Each row is a point on a landscape with many peaks, with its height.
A climber steps from a point to whichever of its 2 nearest points has the largest rise for the distance, and stops where none of them is higher. Distance is the straight distance between rows; heights are no part of it.
K752 (h 35.4): 5, -29, -7, 10, -16, 13, 31, 22, 11, -6, -17, -4, 5, 11, 14, 44, 14, -13, -6, 16, -19, -9, -7, -22, 6, 4, -15, 17, 27
K432 (h 45.2): 17, -3, -10, -7, 11, -12, 6, 16, -23, 13, 0, 4, 6, -10, 18, 19, -6, -1, 4, 14, -11, -1, 15, -8, -5, 5, -7, 1, -2
K281 (h 11.5): -9, -10, 5, -7, 31, 1, 6, 8, 7, 2, -14, -4, -13, 27, 5, 10, 9, 20, 8, -4, -11, -2, -15, 2, 5, 9, 5, 27, 3
K299 (h 47.3): 8, 0, -3, -9, 27, -17, 2, -27, -2, 12, 18, -11, -21, -7, 3, -8, -6, 13, 7, 0, -2, 8, -6, 33, 14, 0, 8, -12, -5
K856 (h 12.4): -8, -21, 11, 18, 0, 0, 6, 21, 11, -12, 0, -8, 13, 18, 2, -10, 4, -7, -13, -5, -9, -6, -11, -17, -25, -15, 9, 17, -1
K144 (h 5.4): 14, -3, 2, 13, -15, -1, 4, 8, -5, -26, -3, 6, 11, -16, 3, 9, 2, -3, -5, 11, 10, -7, 30, -29, -19, -10, -6, -14, 9
K672 (h 44.3): 6, 16, -12, -19, 5, 10, 9, -3, -1, -9, -7, 16, 17, -13, -12, -8, 1, 3, -2, 8, 16, -1, 1, -8, -1, 13, -8, -16, -2
K250 (h 36.5): 12, 21, -18, -13, -4, 27, -12, -24, -5, -19, -4, 19, -3, -21, -10, -3, 6, 10, -1, 5, 20, 10, 19, -10, 7, 11, -8, -31, -2
K617 (h 12.9): 11, 3, 1, -19, -24, -22, 12, -13, -2, 17, 11, -6, 4, -7, -10, -5, -6, -17, -1, 23, 2, 3, -33, 21, -4, 9, 31, -32, -11
K454 (h 20.6): -27, 10, 14, -20, 3, 20, 2, 13, 3, 0, -17, 12, 0, -5, 2, 2, -2, 2, 10, 2, 24, -21, 7, 2, 19, -3, -13, 20, -10
K136 (h 6.9): 0, -8, -23, 16, 48, -12, 1, 17, -11, 13, -5, -3, 5, 31, -4, 11, 4, 27, -5, -12, -36, -1, 25, -19, 10, 21, 1, 15, 16
K814 (h 38.7): 12, 20, -17, -12, 13, 25, -16, -27, -7, -4, 0, 16, -11, -22, -6, -11, 2, 7, 6, 3, 13, 14, 19, 2, 18, 13, -9, -17, -4
K293 (h 18.8): -24, -4, 13, 3, -4, 10, -10, 2, 3, 13, -3, -4, -10, -15, -4, -6, -13, -10, 4, -15, 12, -12, 4, 25, 28, -8, -19, 21, -19
K233 (h 32.5): -8, -6, 7, 21, 1, -4, -12, 16, 1, 11, -4, -7, -9, 4, -2, 11, 5, -3, -3, -14, -10, -11, 4, 12, 14, -16, -13, 26, -3
K710 (h 22.0): -22, 17, 5, -10, 14, 22, -1, 10, 3, -2, -11, 17, 22, -3, -2, -11, -15, -3, 5, -5, 19, -11, 18, -4, 19, 11, -20, 14, -6
K634 (h 38.8): -10, 9, 5, -8, 34, -21, -8, 26, -27, 37, 5, 0, 6, 1, 26, 8, -15, 3, 7, -3, -2, -16, 9, 5, 20, 3, -10, 24, -11
K804 (h 4.2): 3, 3, 12, 7, 2, -12, 2, 20, -7, -19, 1, 6, 2, 1, 11, 1, 6, 0, -2, 2, 9, -16, 17, -26, -19, -12, 1, 4, 8
K59 (h 40.1): -10, -6, -6, 7, 1, 35, 6, -10, 26, -27, -20, 8, 1, 0, -17, -9, 7, 0, -5, -10, 8, 2, 1, -4, 3, -2, -11, 15, 10
K683 (h 18.1): -20, 14, 2, 0, 16, -3, -23, -18, 3, 9, 13, -3, 4, -21, -1, -38, -21, -12, 4, -5, 8, 8, 5, 4, 18, 1, 4, 5, -3
K259 (h 15.4): 15, -12, 12, 7, -6, -18, 7, 27, -7, 10, -7, 0, -21, 18, 30, 39, 12, -7, 10, 15, -6, -15, 7, -1, 9, -1, -7, 19, 17
K463 (h 30.7): -18, 13, 0, 17, 10, -11, -25, 18, -9, 17, 3, -4, 2, 7, 2, -1, 2, 1, -4, -17, -11, -10, 28, -3, 14, -5, -15, 24, -3
K791 (h 40.9): 4, 18, -12, -20, 25, 10, -7, -18, -7, 3, 0, 10, 2, -14, -5, -13, -3, 6, 6, 5, 10, 8, 9, -4, 13, 22, -2, -15, -8
K149 (h 43.6): -26, -6, 6, 12, -1, 32, -8, -8, 29, -17, -21, 3, -5, -1, -20, -12, 7, -1, -1, -18, 7, -3, -2, 1, 11, -8, -9, 28, -4
K521 (h 23.1): -24, 6, 21, 19, 12, -2, -19, 11, 0, -9, 2, 1, 3, 5, 2, -17, -3, 8, 1, -20, 13, -24, 21, -16, 2, -10, 2, 18, -7
K320 (h 21.3): -4, 2, 3, -22, -16, 3, 16, 5, 6, -2, 7, -2, 0, 4, -2, -9, 8, -7, 0, 14, 5, 2, -27, -3, -16, 6, 9, -1, 3
K83 (h 11.3): 26, 10, -2, -13, -18, -8, 1, 2, -25, -2, -3, 3, -19, -11, 17, 24, 9, 4, 6, 21, 13, 2, 13, -6, -9, -6, 2, -27, -1
K480 (h 14.8): -2, -24, 5, 9, -19, 11, 9, -4, 26, -10, -5, -18, 0, 15, -11, -16, 5, -16, -9, -8, -11, 8, -29, 6, -16, -7, 3, 16, -3
K781 (h 8.0): -7, -5, -14, 8, 42, 8, 4, 8, -4, 9, -5, 9, 18, 22, -3, -1, -5, 15, -2, -12, -22, 0, 18, -15, 17, 23, -8, 18, 9
K724 (h 24.5): -14, 2, 16, 29, 3, -4, -24, 9, 9, -16, 2, -4, -10, 7, -4, -12, 10, 2, -5, -19, 3, -12, 13, -15, -10, -18, 2, 19, -1
K584 (h 23.2): 1, 2, 3, -18, -12, 12, 11, -6, 5, -11, -1, 2, -15, 1, -7, -3, 19, 10, 1, 6, 11, 2, -8, -7, -15, -1, 12, -13, 6
K348 (h 48.8): 14, 3, -13, -18, 22, -14, 3, -4, -21, 11, 0, 1, 3, -3, 11, 10, -7, 16, 6, 7, -6, 9, -1, -5, 0, 11, 9, -15, -12
K467 (h 43.7): 12, -9, -22, 19, -2, 3, -16, -25, 5, -9, 0, -10, 21, -1, -5, -2, -11, 22, -7, -17, -22, 33, -11, -3, -18, -3, 24, -25, -4
K469 (h 3.4): 13, 4, -5, -11, -15, 3, 4, -4, 0, -6, -1, -1, 11, -27, -7, -8, -6, -22, -6, 10, 5, 11, -8, 4, -10, 1, -14, -6, -11
K109 (h 14.4): 10, -4, 16, -2, -12, -18, 5, -8, 5, 5, 16, -15, 0, -5, 3, -8, -13, -28, 4, 11, -1, 1, -15, 24, -11, 0, 3, -2, -8
K559 (h 28.9): -6, 12, -2, 29, 3, -15, -25, 17, -7, 4, 12, -2, 11, 1, -4, -12, -3, -8, -13, -15, -15, -7, 32, -20, -7, -5, -8, 13, 5
K936 (h 9.4): 6, 8, -4, -12, -36, 5, 4, -6, -6, -14, 2, 4, -25, 7, 9, 20, 24, 13, 3, 19, 18, 2, 0, -10, -15, -12, 13, -35, 14
K632 (h 10.0): 8, 13, -22, -6, -33, 21, 1, -19, 6, -14, -9, 12, 5, -4, -14, 5, 17, 21, -1, 7, 3, 21, -27, 3, -12, -3, 12, -35, 5
K589 (h 17.8): -1, -15, 7, -26, -12, -12, 23, 27, 7, 11, 1, -3, -1, 46, 32, 24, 9, -22, 7, 11, -15, -11, -18, -9, -12, -2, 6, 8, 12
K602 (h 35.3): 2, 15, 11, 13, 14, -32, -31, 3, -23, 0, 22, -5, -18, -8, 15, -13, 3, 3, -3, -9, 9, -4, 34, -15, -15, -9, 2, -2, 0
K366 (h 23.9): -5, 19, 2, 16, 12, 21, -5, 1, -10, -1, -2, 18, 27, -4, -8, -19, -22, -8, 6, 2, 12, 2, 32, -17, 15, 17, -27, 5, 2
K168 (h 19.1): -19, 27, 6, -2, 22, -1, -20, -13, 0, 1, 11, 1, 14, -15, -1, -40, -20, -8, 5, -1, 18, 0, 13, -10, 10, 13, -1, 2, -7
K685 (h 14.5): 18, -14, 4, -1, 1, -12, 13, 15, -10, 8, -3, 3, -20, 12, 15, 33, 5, -4, 7, 10, -11, -3, 1, 5, 5, 2, -10, 15, 7
K960 (h 33.9): 4, -13, -1, 22, -6, 1, 0, 8, 8, 9, -12, -2, -11, 6, -5, 21, 3, -13, -1, -9, -17, -6, -3, 20, 12, -11, -23, 30, 1
K133 (h 17.0): -3, -12, 16, 15, -28, 9, 7, -2, 19, 1, -2, -6, -4, -1, -8, -3, -5, -25, 2, -10, 1, -3, -13, 37, 7, -10, -16, 19, -11
K89 (h 6.7): -3, 13, -8, -21, -45, -3, 13, 1, -6, 3, 10, 9, 1, -5, -8, -5, 17, -15, -3, 21, 17, -11, -23, -7, -19, 7, 7, -33, 3
K840 (h 6.6): 19, 6, -11, -1, -26, 8, -1, 3, -10, -16, -9, 5, 12, -26, -2, 16, -4, -5, -1, 11, 8, 8, 19, -12, -17, -8, -9, -29, 1
K369 (h 33.8): -7, 22, 9, 4, 20, -27, -32, -1, -19, 10, 24, -7, -10, -18, 21, -26, -8, -4, 7, -7, 16, 0, 24, -5, 3, -4, 1, -1, -1
K780 (h 38.9): 11, 18, -12, -29, 3, -5, 29, 17, -24, 11, -17, 17, 14, -3, 8, 24, 12, 12, 5, 29, 13, -17, 8, -22, 3, 12, -3, -23, 6
K319 (h 3.2): -9, 6, 23, -8, 5, -11, 5, 16, -3, -13, 10, -4, -1, 12, 13, -11, 9, 7, 4, 7, 17, -10, -4, -18, -25, -2, 18, 8, 4
K93 (h 33.6): 11, 20, -16, -12, -9, 17, -17, -31, 1, -11, 1, 9, 7, -22, -13, -12, 0, 14, -1, 4, 15, 16, -6, 1, 7, 6, 15, -39, -11
K786 (h 39.7): 11, -4, -13, 8, 20, -23, -15, 8, -24, 12, 15, -1, -2, -2, 7, 2, -2, 12, -3, -9, -25, 5, 30, -15, -8, 3, 4, -2, 4
K865 (h 50.6): -18, 0, 22, 3, -2, 9, -12, -19, 18, -4, -2, -5, -30, -5, -7, -12, 3, -1, 9, -17, 21, -2, -8, 33, 14, -9, -7, 16, -10
K817 (h 50.3): 17, 4, -30, 7, -9, 17, -10, -25, -10, 5, -6, 3, 22, -21, -3, 3, -21, 2, -1, -5, -19, 31, 8, 4, 5, 10, -11, -27, -8
K73 (h 19.6): -22, -3, 20, -15, -1, 17, 2, 8, 1, 11, -9, 2, -13, -9, 2, 0, -3, -4, 12, -5, 20, -18, 6, 21, 27, -2, -16, 22, -20
K945 (h 17.2): -16, 13, 10, -1, 22, -28, -25, -17, -5, 10, 21, -12, -8, -14, 4, -34, -20, -9, 8, -4, 15, 5, 5, 14, 18, -5, 11, 1, -2
K866 (h 37.3): 2, 7, 1, 7, 28, -30, -26, 1, -24, 9, 24, -13, -13, 1, 8, -18, 6, 16, -6, -18, -10, 10, 31, -14, -4, 3, 14, -7, 6
K78 (h 45.5): 13, -4, -9, 9, 25, -14, -4, -22, -7, 15, 23, -15, -19, -13, -3, -8, -4, 10, -1, -10, -10, 11, 9, 39, 13, -1, -2, -11, 9
K673 (h 16.7): -27, -6, 16, -4, -5, 23, -3, 1, 23, 4, -5, -7, 10, 0, -9, -17, -12, -12, -2, -7, 4, -2, -25, 14, 11, -4, 0, 28, -18
K935 (h 37.5): -13, 15, 12, -13, 29, -15, -4, 33, -27, 27, -1, 7, 18, 1, 36, 7, -17, 3, 10, 7, 10, -27, 16, -8, 15, 3, -7, 21, -14
K385 (h 36.0): 15, -25, -15, 17, -5, 7, 5, -1, 3, 4, -13, -4, -10, -2, -10, 19, 5, -8, -7, -4, -23, 7, 1, 12, 1, -4, -19, 12, 9
K934 (h 48.0): -15, -1, 14, 17, 1, -2, -5, -15, 9, 10, 12, -12, -23, -5, -7, -4, -2, 3, 8, -21, 6, -9, 2, 49, 22, -11, -11, 13, -4
K4 (h 40.7): 9, 12, -17, -26, -1, 9, 26, 6, -10, 0, -15, 18, 13, -4, -7, 11, 8, 9, 4, 22, 14, -3, 4, -14, 3, 8, -7, -16, 7
K267 (h 2.2): -25, 11, 26, -13, -12, 5, 1, 10, 15, -7, 5, -5, -2, 14, 7, -18, 8, -1, 4, -1, 19, -12, -19, -6, -9, -3, 12, 17, -3
K162 (h 13.5): -2, -24, 8, 25, -2, 0, 3, 10, 16, -5, -1, -15, 2, 15, -8, -12, 4, -10, -13, -14, -22, -2, -21, -5, -19, -13, 6, 24, -5
K882 (h 9.2): -6, -15, -8, -5, 46, 10, 25, 13, 8, 0, -20, 12, 21, 28, -6, 8, -3, 20, -2, -7, -13, -5, 1, -15, 10, 17, -3, 19, 11
K674 (h 25.0): 11, -4, -5, -15, -20, 15, 8, -16, 9, -8, -7, 3, -22, -3, -12, 2, 14, -1, 2, 7, 7, 16, -10, 9, -3, -4, -1, -14, 4
K553 (h 15.2): 7, -13, 19, 13, -18, -13, -3, -3, 9, -4, 12, -18, -5, -7, 0, -13, -11, -25, -5, -1, -2, 2, -14, 14, -17, -12, 3, 5, -7
K838 (h 14.3): -2, -21, 20, 22, -1, -22, -4, -3, 17, 4, 16, -22, -20, 24, -4, -12, 7, -1, -4, -16, -12, -2, -21, 16, -14, -7, 23, 16, -3
K707 (h 40.3): 8, -2, -17, 5, -4, 3, -7, -28, 11, 1, -2, -9, 22, 1, -11, -2, -15, 19, -5, -3, -20, 29, -37, 6, -16, 1, 33, -25, -6
K875 (h 27.3): -7, 9, 3, 30, 22, -10, -13, 13, -9, 1, 13, 6, 19, 17, -5, -17, -6, 7, -7, -13, -11, -5, 37, -28, -2, 7, -4, 11, 8
K210 (h 12.1): 29, -3, -5, -16, -15, -5, 14, 7, -20, 7, -7, 4, -17, -9, 18, 33, 7, -1, 9, 23, 1, 3, 10, 2, 1, 0, -8, -17, -1
K374 (h 42.5): 10, 4, -14, -5, -12, -1, 2, -13, 6, -1, -8, 2, 20, -6, -7, 10, -7, 14, -1, 3, -16, 26, -39, 4, -17, 5, 23, -27, -5
K706 (h 46.6): 17, 6, -27, 1, -13, 12, -7, -15, 1, -3, -10, 5, 27, -16, -5, 14, -15, 9, -4, 2, -18, 29, -14, 6, -7, 2, 4, -30, -8
K356 (h 8.3): -2, 12, -10, -25, -41, 2, 6, -13, -4, -4, 12, 10, -34, 16, 2, 10, 33, -2, 6, 12, 16, -9, -12, -7, -10, 0, 10, -39, 13
K494 (h 20.4): -25, 23, 19, 3, 26, 1, -21, -14, 7, -10, 11, 2, 5, -1, -6, -41, -13, 9, 6, -15, 28, 1, 14, -13, 7, 10, 8, 2, -4
K492 (h 17.7): -14, -6, 17, 3, -18, 15, -2, -2, 17, 5, -2, -7, 1, -14, -6, -9, -13, -26, -1, -3, 9, -4, -15, 22, 14, -10, -12, 19, -17
K755 (h 54.2): 11, -1, -25, 6, -16, 28, -1, -16, -5, -5, -7, 10, 38, -25, -14, -5, -22, -6, -2, 3, -16, 20, 14, -6, 4, 18, -16, -18, -5
K442 (h 46.1): 2, 10, 0, 15, 16, -21, -12, -15, -1, 15, 21, -12, -16, -14, 2, -7, 1, -2, 5, -14, 3, 3, 10, 47, 21, -6, -14, 8, 11
K151 (h 5.8): -8, 0, -3, 15, 37, -13, -3, 28, -6, 9, -9, 2, 6, 23, 7, 21, 6, 18, -3, -6, -19, -20, 17, -19, 14, 6, -2, 24, 12
K897 (h 4.3): 7, 16, 1, -20, -27, 8, 9, 6, -1, -3, -5, 12, 6, -24, -6, -2, 1, -28, -3, 23, 19, -1, -12, 3, -6, 1, -18, -4, -4
K564 (h 16.4): 7, -11, 15, -14, -14, -23, 12, 29, -7, 6, -2, -3, -16, 34, 37, 32, 14, -14, 13, 16, -3, -13, -6, -8, -3, 0, 2, 12, 13
K294 (h 5.3): 0, 21, 4, -17, -30, 2, 16, 15, -4, -7, 6, 10, 14, -14, -6, -7, 1, -27, -9, 24, 21, -12, -15, -14, -21, 0, -7, -14, 0
K457 (h 40.5): -11, 4, 4, 1, 30, -31, -11, 17, -15, 34, 14, -13, 1, 2, 19, -4, -14, 2, -1, -11, -7, -3, 1, 16, 20, -2, -3, 21, -2
K499 (h 49.0): 8, 11, -13, -3, -9, 20, 7, -10, 1, -16, -7, 18, 29, -18, -20, -9, -15, -5, -7, 4, 3, 8, 19, -18, -6, 13, -9, -22, -4
K631 (h 16.5): -20, 4, 22, 3, 14, -31, -12, -9, -2, 16, 20, -18, -8, -4, 7, -22, -21, -8, 9, -1, 9, -6, -7, 31, 13, -14, 15, 8, -6
K621 (h 47.2): -23, -4, 12, 11, 9, 19, -16, -18, 23, -11, -8, -1, -22, 1, -15, -20, 5, 8, 6, -26, 13, 3, -5, 11, 12, -7, -1, 25, -6
K967 (h 25.4): -6, 8, 4, 22, 23, 13, -3, -4, -5, -1, 4, 11, 21, 8, -13, -26, -21, 5, 0, -8, -1, 4, 28, -21, 7, 15, -13, 9, 5
K684 (h 10.3): -15, -12, -1, -10, 35, 11, 28, 20, 7, 5, -23, 8, 10, 33, 3, 16, 7, 22, 5, -3, -6, -11, -13, -10, 13, 12, 2, 25, 14
K983 (h 32.4): 14, -31, -14, 11, -19, 21, 27, 8, 13, -7, -23, -4, -4, 1, 2, 42, 14, -9, -9, 13, -19, 0, 2, -13, 13, 0, -19, 11, 22
K869 (h 11.1): 3, 8, -15, -10, -40, 10, 4, -18, 3, -1, 1, 6, -2, 4, -18, 3, 15, 11, -2, 7, 1, 16, -41, 11, -11, 3, 28, -36, 1
K386 (h 35.9): -4, 23, 7, -11, 35, -14, 1, 26, -28, 13, -4, 21, 15, 4, 30, 8, -9, 8, 11, 9, 17, -24, 26, -17, 11, 10, -10, 11, -4
K345 (h 40.4): 2, -29, -11, 13, -19, 18, 36, 27, 10, -10, -15, -1, 30, 11, 2, 25, 5, -18, -14, 14, -23, -6, -8, -21, -11, -9, -9, 8, 15
K947 (h 13.1): 15, -7, -6, -13, -16, 1, 20, 16, -10, 3, -12, 3, -6, 1, 12, 32, 12, -4, 3, 21, -3, -2, 3, -11, 2, 0, -11, -3, 10
K270 (h 31.5): 5, 21, -10, -20, -3, 7, -18, -34, 1, -6, 6, 7, -8, -28, -19, -23, 1, -2, -3, 13, 24, 11, 0, 10, 10, 7, 12, -32, -16
K643 (h 15.1): -17, -7, 28, 10, 13, -20, -15, -9, 7, 9, 19, -21, -21, 14, 5, -21, 1, 6, 5, -14, 6, -3, -18, 11, -1, -9, 24, 21, -5
K246 (h 12.2): 11, 8, -4, -11, -31, -10, 3, -19, 0, 7, 10, 3, -1, -8, -18, -1, 1, 0, -2, 15, 3, 13, -38, 23, -4, 5, 32, -42, -8
K425 (h 32.9): 9, -26, -21, 16, -4, 25, 16, 1, 18, -15, -29, 2, 1, -5, -10, 32, 18, 1, -14, 2, -17, 2, 6, -14, 16, 3, -21, 12, 22
K808 (h 47.5): 9, -16, -21, 20, 3, 0, -3, -11, 0, -15, -7, -5, 28, 9, -3, 7, -8, 27, -6, -21, -28, 17, -4, -15, -27, -1, 25, -16, 3
K292 (h 7.5): 1, 12, -2, -29, -39, -9, 8, -6, -2, 3, 18, 10, -20, 12, -1, 2, 24, -16, 3, 12, 12, -12, -21, 1, -13, 7, 14, -32, 8
K867 (h 27.2): 11, -4, -8, -1, -9, 23, -10, -26, 7, -16, -5, 2, -23, -17, -18, -9, 7, -2, -5, -4, 8, 15, 3, 9, -1, -7, -10, -5, -4
K130 (h 49.4): 19, 7, -6, -25, 30, -15, 0, -26, -12, 18, 10, -5, -25, -3, 8, 3, -2, 23, 12, 9, 3, 11, -9, 29, 19, 9, 12, -24, -8
K993 (h 53.3): 7, -16, -18, 7, -13, 13, 15, -3, 13, -15, -18, 3, 32, 6, -9, 13, -6, 17, -7, -9, -22, 14, -11, -9, -23, -1, 6, -15, 2
K744 (h 2.3): 6, -9, 0, 0, -20, -2, -1, 2, -6, -7, 10, -9, 23, -21, -2, -12, -15, -17, -10, 5, -8, 9, -4, -13, -30, -7, 5, -10, -14
K430 (h 52.2): 12, 7, -13, -21, 29, -10, -4, -19, -18, 13, 6, -2, -7, 0, 4, 4, -6, 33, 6, 2, -6, 18, -11, 7, 13, 12, 22, -28, -9
K861 (h 21.7): -30, 14, 24, 7, 23, 3, -14, 1, 7, -15, 6, 5, 9, 4, -2, -32, -9, 9, -1, -21, 22, -16, 12, -12, 4, 1, 8, 11, -8
K124 (h 39.0): 13, -13, -19, 16, -1, 7, -10, -5, -1, -3, -2, 3, -7, -9, -8, 7, 6, -2, -8, -8, -19, 6, 23, -11, -2, -2, -16, 2, 5
K33 (h 16.1): -6, -18, 16, 2, -25, 13, 15, -5, 33, 2, -4, -8, -2, 17, -4, -6, -1, -25, -1, -11, -9, -1, -33, 32, 4, -4, -3, 23, -6
K230 (h 42.4): 15, 8, -11, -14, 16, -6, 12, 17, -23, 6, -15, 13, 6, -8, 14, 23, -2, 5, 5, 19, 2, -11, 17, -19, 2, 10, -11, 3, 1
K591 (h 4.8): -23, 2, 16, 17, 30, -10, -6, 35, -6, 6, -6, 5, 12, 18, 8, 7, -3, 11, -3, -11, 0, -33, 25, -21, 12, -9, 0, 20, 1
K532 (h 15.8): -24, -10, 32, 2, 5, -26, -10, 4, 4, 17, 22, -19, -13, 15, 11, -12, -9, -5, 8, -10, 4, -16, -14, 25, 11, -8, 18, 15, -13
K635 (h 36.3): 3, -18, -20, 4, -4, 34, 16, -8, 20, -20, -23, 9, 1, -5, -17, 12, 6, 0, -5, -3, -8, 8, 3, -7, 6, 5, -16, 4, 13
K858 (h 46.2): 2, -27, -17, 5, -16, 18, 33, 12, 14, -14, -15, 1, 34, 7, -15, 10, -3, -3, -13, 3, -21, 5, -6, -24, -18, -8, -3, -2, 8
K289 (h 29.2): 8, 7, 4, -8, -2, 6, -10, -28, 6, -11, 6, -3, -17, -23, -7, -18, 0, -6, 0, 1, 18, 14, -5, 15, -2, -2, -1, -11, -9
K614 (h 10.4): 20, 13, 2, -11, -29, -2, 0, 3, -15, -16, -1, 2, -28, -9, 16, 24, 21, 10, 8, 25, 22, 2, 19, -16, -9, -11, 0, -29, 11
K296 (h 42.6): 7, -9, 1, 12, 21, -22, -3, 3, -10, 17, 13, -11, -12, 5, 6, 7, -6, 0, 0, -12, -14, 4, -1, 20, 6, -3, -6, 11, -1
K471 (h 13.7): 9, -3, 9, -15, -6, -16, 10, -12, 6, 11, 12, -10, 2, -5, -7, -12, -14, -16, -1, 16, -1, 6, -27, 25, -3, 6, 18, -13, -6
K642 (h 15.5): -20, 4, 1, -15, 19, 14, 6, 3, 18, 10, -5, 0, 13, 4, -1, -15, -12, 1, 4, 0, -4, 2, -27, 9, 13, 12, 6, 26, -10
K892 (h 44.2): 7, -1, 8, 12, 7, -25, -9, -3, -13, 11, 19, -11, -10, -13, 9, -5, -9, -7, -1, -5, -2, 0, 5, 22, 5, -10, -13, 7, -3
K725 (h 10.8): -1, -24, 7, 11, 6, -9, 20, 24, 4, -14, -4, -5, 16, 26, 4, 7, 4, 6, -12, 3, -16, -9, -1, -30, -26, -8, 13, 6, 9
K147 (h 26.7): -4, 3, 0, 41, -8, -5, -22, 19, 15, -8, -2, -10, 2, 7, -12, 0, 10, -6, -18, -16, -17, -15, 25, -20, -8, -18, -10, 19, 8
K542 (h 41.8): 10, -8, -12, 12, 11, -13, -11, 7, -17, -1, 2, 2, -5, -5, 3, 10, 2, 3, -4, -5, -17, 1, 22, -8, -7, -3, -3, 4, 3
K970 (h 19.5): -2, -7, 0, -28, -23, -9, 22, 12, 4, 10, 10, -3, 3, 34, 9, 9, 11, -11, 3, 11, -9, -5, -24, -7, -20, 7, 14, -3, 7
K381 (h 8.9): 9, 21, -17, -7, -25, 14, 1, -12, -4, -19, -9, 18, 7, -10, -13, 10, 11, 21, -3, 7, 14, 10, -6, -8, -10, -1, 7, -35, 7
K153 (h 13.4): 1, -18, 21, 4, 1, -9, -1, -7, 12, -1, 2, -10, -36, 32, 4, -2, 18, 4, 9, -16, -2, -2, -18, 22, -2, 1, 16, 14, 4
K839 (h 12.6): 4, -25, 6, -6, 14, -5, 9, -5, 8, 5, -1, -9, -23, 26, 2, 9, 9, 13, 7, -7, -16, 5, -21, 17, -5, 5, 10, 14, 0
K715 (h 16.0): 0, -11, 27, 16, -37, -4, -4, 0, 15, -6, 9, -13, -10, -1, 6, -10, -4, -33, -1, -9, 10, -7, -12, 26, -13, -18, -7, 12, -6
K586 (h 7.4): 18, 2, -15, 1, -25, 22, 2, -11, -2, -25, -10, 11, 1, -18, -3, 19, 8, 4, -3, 11, 12, 10, 16, -9, -10, -9, -6, -29, 6

Where does a climber stop that starts at each point below?
K634 | K442
K425 | K865
K804 | K492
K684 | K542
K494 | K542
K632 | K492
K109 | K492
K725 | K492
K875 | K542
